Points on a hilly landscape, in no order, each with its height.
From any point a ball rolls to the lowest of the 2 points nearest to it. It stops when none of these is lower. Distance is the straight distance between rows; heights are no part of it.
Z_870 height 373: [132 164 102 157 114 141 108 103 128 118 165 149  80 108 105 177 118 114
 164 203  67 113]
Z_506 height 695: [137 128 112 114 130 147 115 128 137 138 153 130 104 137 175 106  90 117
 147  96 163  76]
Z_573 height 150: [148 130 144 167 109 161 137 122 136 111  93 121 216 106 105 168 159 119
  93 149  96 156]
Z_915 height 162: [130 153 125 180 118 132 130  87 138  87 127 150  86 147 133 158 102 127
 161 165 163  95]
Z_299 height 224: [124 159 147 189 135 128 132  59 116 106 170 150 143 167 126 154 102  89
 142 131 151 120]
Z_647 height 483: [114 130 122  98 163 108 129  72  83 166 173 115 163 144 144 134 111  88
 113  97 119 119]
Z_863 height 87: [137 113 138 116 103 132 121 195 169 124 112 136 145 150 124  69 103 171
 114  79 177 107]
Z_103 height 637: [180 153 147 183  78 154 126 162 178  82  98 115 170 101 113 121 148 132
  86 141 121 181]
Z_752 height 669: [163 117  81  91 124 102 111 135  94 184 108 105 119  92 152 123 111 105
 124 116 133  96]
Z_696 height 197: [ 54  85 107  77 129  98 116 127 115 143 198 130 123 167  98 128 148 135
 176 103  71  83]
Z_553 height 97: [136 135 141 166 121 143 124 119 127  97 111 146 120 148 126 146 109 133
 133 131 159 129]
Z_85 height 173: [176  89 149 190 130 154 119 134 114 121  76 154  40 119 147  98 141 153
 154 126 194 130]
Z_190 height 295: [ 83 148 110 121 139 130 139  67 145 112 193 125 124 158 180 104  98  86
 164  85 165  62]
Z_920 height 247: [144 133 139 153  94 154 128 190 146 109  77 112  91 115 141 112 137 152
 144 134 140 156]
Z_331 height 599: [135 119 149 112 111 140 157 183 136 120  86 115 182 123 114  86 161 173
 104 123 145 184]
Z_757 height 648: [131 111 180 129 155 143 134 113 119 179 174 101 180 173 118  87 117  99
 112  82 116 145]
Z_533 height 154: [188 143 135 167 106 110 106 136 176  90  97 162 105 110 129 118  85 144
  80 136 197 136]
Z_902 height 214: [147 144 120 142  99 148 122 143 129 127  98 102 168  97  99 172 151 108
 116 156  63 146]
Z_172 height 540: [107 126 147  43 159 127 136 153 135 157 130 120 169 131  99 109 152 151
  90 138  91 149]
Z_676 height 402: [142 146  97 130 101 103 148 198 154 112  84  70 150  49 123 144 170 124
 101 162  77 177]
Z_528 height 332: [151 150 103 169  92 142 111 134 151 109 119 122  70 107 110 160 106 114
 159 187 105 123]
Z_767 height 202: [101 129 169 169 173 118 149  58 109 117 156 143  97 170 175 126 117 101
 140  96 189 131]
Z_985 height 679: [142 107 137 128 137 140 114 125 144 147 159 135 134 158 165  64  83 115
 127  60 189  95]
Z_218 height 196: [141 127 103 168 123 125 121  60 154  97 153 160  97 135 169 124  71 120
 132 132 210  68]
Z_605 height 600: [125 108 193 148 140 170 150 142 133 123 112 127 202 158 110  92 164 138
  95  91 139 177]
Z_782 height 29: [156 117 163 182 113 138 125 120 119 107  99 138 166 137 114 131 122 136
 107 111 166 167]
Z_75 height 598: [113 118 155  68 165 116 148 164 128 150 112 137 162 139 124  82 127 168
  90  98 164 154]
Z_247 height 95: [168 112 158 212 129 144 105  72 143  98 147 162  77 164 130 112 100 127
 129 130 154 132]
Z_791 height 619: [148 150 150 142  93 147 135 171 167  89  85 117 189 119 121 106 149 156
  85 122 142 180]
Z_760 height 665: [137 112 165 121 142 139 124 121 130 170 172 118 161 176 130  60  86 112
 117  60 156 131]
Z_732 height 571: [119  98 142  96 145 138 138 159  83 161 103 122 139 122 127 126 157 147
 135 115 102 161]
Z_737 height 210: [147 102 138 157 112 159 131 177 111 116  67 125  57 116 155 113 149 154
 164 120 163 138]
Z_383 height 333: [ 57 156  92 120 130 123 122  82 127 109 205 154 129 144 153 127 120  93
 184 109 122  52]
Z_664 height 315: [118 167  87 134  91  95 114 170 159 104 116 107 108  68  97 188 145 112
 122 179  69 132]
Z_695 height 576: [ 99 129 169 110 128 151 160 156 150 103  99 127 195 157  99  97 155 169
 106 111 119 162]
Z_101 height 701: [145 143 104  64 121 114 102 155 127 188 136  86 132 131 106  93 113 122
 119 131  74  95]
Z_418 height 354: [128 161  66  94 106  73 100 159 146 138 119 112 121  76 109 176 125 113
 121 151  83 100]
Z_821 height 252: [ 86 125 129 138 159 116 153  52 117 127 185 119 116 170 189 115 108  77
 159  82 176 112]
Z_185 height 366: [173 148  99 143 110 128 144 197 145 126  74  74 124  53 129 114 159 117
  86 149 119 192]
Z_138 height 451: [110 127  79  78 161 106 128  64  99 157 181 127 127 126 176 130 103  88
 124 101 135  92]
Z_271 height 655: [179 180 117 170  82 140 120 153 195  98 105 113 136  81  99 133 132 120
  82 179 118 167]
Z_125 height 293: [151 162 130 165  90 159 110 164 163  99 104 122  85 132 117 138 116 129
 143 163 119 142]
Z_522 height 195: [132 126 154 172 149 129 151  94 138  94  95 162  50 132 123 157 131 171
 129 184 151 132]
Z_229 height 493: [ 46 112 136  89 144 110 123 124 131 117 170 151 145 160  96 178 185 152
 138 104  63 120]
Z_957 height 519: [ 52 118 162  86 152 140 131 155 128 104 138 136 136 158  96 151 191 173
 147 124  73 139]
Z_784 height 142: [143  85 136 189 153 107 158  63 106 111  97 162  48 131 146 136 122 158
 148 178 179 117]
Z_502 height 33: [ 99 115 124 119 132 130 139 105 118 145 170 114 150 175 141  92  91 104
 163  79 133  89]
Z_993 height 96: [117  97 153 178 165 118 152  81  69 111  94 150  64 139 149 151 142 145
 147 141 167 128]
Z_921 height 738: [163 173 125 129  94 152 104 131 130 159 137 101 169 133  95 127 111  95
 129 134  65 114]
Z_444 height 620: [128 119 123  88 128 104 146 165 128 134  81 142 156 111 137 102 126 166
  98 105 189 136]
Z_104 height 683: [168 143 114 124 119 136 111 125 133 144 132 143 105 118 160 121  86 117
 117 126 161 109]
Z_29 height 684: [151 141  82  69 117 114 107 142 122 187 135  99 104 108 156 119 103 106
 135 126  95  70]
Z_410 height 148: [ 67  81 132 108 121 125 132 142 109 128 159 102 132 182  99 117 132 146
 181 105  91  88]
Z_491 height 93: [ 82  80 130 131 110 121 147 124 116 135 138 102 144 190 118  97 109 128
 183  89 148  80]
Z_789 height 36: [148 149 118 118  81 117 122 180 175 116 104 124 165 136 113  93  98 148
 107 106 166 123]
Z_74 height 507: [126 135 138  58 141 149 142 176 143 140 109 113 168  95 112 128 181 150
  83 152  67 167]
Z_334 height 153: [ 92 102 155 175 163 113 155  58  71 117 135 128  77 153 166 141 133 111
 161 109 170 114]
Z_323 height 473: [123 128 124  84 141 136 131 167 136 115 103 129 134  73 129 173 184 144
  92 165  79 184]
Z_446 height 650: [133  86 100  82 135 105 128 134  91 189 134 102 139 130 130  96 110 121
 139 101 117  99]
Z_361 height 149: [174 123 116 194 110 142 113  62 162  89 170 156  79 157 149 104  76 111
 142 131 181  90]
Z_332 height 287: [ 98 104 101  93 147 111 120 115  89 142 159 137 117 136 139 164 129 112
 157 107  98  99]
Z_766 height 104: [130 148 137 147 125 159 105  93 130 134 190 122 128 174 151  96  90  79
 151  85 141 106]
Z_293 height 170: [119 155 158 184 138 156 116  58 138 120 202 135 128 178 146 127 106  66
 143 112 138 136]
Z_721 height 273: [143 158 109 143 109 137 114 144 157 113 109 115 119  67  99 186 156 106
 112 207  62 155]
Z_230 height 100: [163 172 117 135  88 113 107 146 182  99 112 148 139 120 128 124  82 131
 104 125 182  99]
Z_420 height 543: [104  87 142 101 161 110 128 120  72 173 139 118 159 133 124 158 155 122
 129 105  84 145]
Z_44 height 386: [138 153  65  94 115  88  98 124 127 145 156 129  93  84 142 178 114 108
 131 152  92  83]
Z_632 height 594: [117  84 126 104 130 135 147 190  94 146  74 116 110 118 130  94 168 164
 158 111 142 150]
Z_964 height 294: [159 132 146 138 145 128 147 156 112 118  67 146 110  74 137 128 163 163
 101 154 172 195]
Z_559 height 572: [ 90 122 161  64 184 128 143 143 122 151 138 134 146 156 122 114 138 145
 113 107 121 139]
Z_845 height 663: [136 157 105 104 121 113 125 142 134 129 108 134 132 110 131 161 107 122
 109 138 144 122]
Z_801 height 441: [121 140 103 104 119 123 129 189 139 106  88 104 104  72 132 165 163 147
 118 160  95 168]
Z_556 height 467: [ 70 150 120 114 149 117 102 103 115 126 191 168 138 144 104 193 166 120
 147 124  59 117]
Z_727 height 623: [106  99 187 119 158 147 147 138 122 162 134 108 207 168  83  90 138 129
 111 105 123 158]
Z_283 height 239: [ 87  98 108  53 137 100 113 138 118 152 166 127 129 140 104 139 136 137
 134 121  72  99]
Z_97 height 139: [182  91 151 213 120 133 117 100 142  98 106 158  39 146 139 106 116 159
 140 140 174 130]
Z_367 height 198: [174 127 119 169 122 112 111  99 174  95 118 165  88 122 151 128  75 136
 103 137 211 101]
Z_952 height 89: [143 125 142 157 108 134 132 129 107 119  81 118 195 114 107 150 140 129
 108 121 134 168]
Z_857 height 329: [172 136 110 126 121 117 147 191 134 135  67 124 120  65 137 101 154 148
  93 136 171 194]
Z_668 height 550: [ 75 128 157  90 130 152 162 167 152  86 112 117 175 147 103 125 184 177
 128 131  86 151]
Z_235 height 418: [127 144  77  69 148 106 109  90 108 141 169 144 101  95 175 163 112 102
 120 144 115  86]
Z_28 height 213: [134 154 128 190 130 128 130  50 140 104 157 172 109 147 106 152  91 118
 145 178 141 116]
Z_135 height 719: [156 154 127  87 113 119 112 143 126 175 116  88 168 117  95 120 141 120
  94 145  55 120]
Z_780 height 404: [120 147 112 158 140 145 118  57 120 122 189 159  86 125 128 173 115 101
 165 194  85 117]
Z_352 height 614: [138  80 114  90 118 107 147 199 103 166  76  95 145  86  95  68 159 160
 141 121 125 156]
Z_78 height 438: [ 95 157 132 149 155 152 110  75 107 124 196 155 133 135 123 186 148  87
 155 157  70 123]
Z_704 height 632: [147  75 120  81 130 104 138 163  77 204 102 103 141 109 104  72 132 142
 137 115 129 131]
Z_459 height 515: [127 113 134 131 139 120 130 105  76 158 127 116 171 133 131 148 124 111
 127 109 119 135]
Z_710 height 326: [ 91 144 106 117 150 136 117  88  98 133 192 134 107 143 159 150 119  91
 170 121 103  92]
Z_155 height 250: [136 122 160 160 151 136 148 117 120  94  77 155  93 108 131 154 165 171
 106 171 151 176]
Z_889 height 640: [105 130 114  67 130  99 142 168 133 125 102 133 148 118 121 132 128 156
 116 124 139 118]

Where does a ball stop that starts at each point below?
Z_889 | Z_993
Z_229 | Z_247
Z_710 | Z_502
Z_135 | Z_782
Z_352 | Z_782
Z_676 | Z_993
Z_383 | Z_993
Z_506 | Z_247
Z_103 | Z_247
Z_235 | Z_782
Z_125 | Z_247

Call two points neighbours if one is among the 2 nearest of the other. Go from one point of each pair to the other, from neighbour to neighbour, staying as low as possible. Name the highest point that can't be avoided.
Z_789 / Z_247 | Z_367
Z_247 / Z_993 | Z_444
Z_782 / Z_502 | Z_299
Z_782 / Z_993 | Z_383
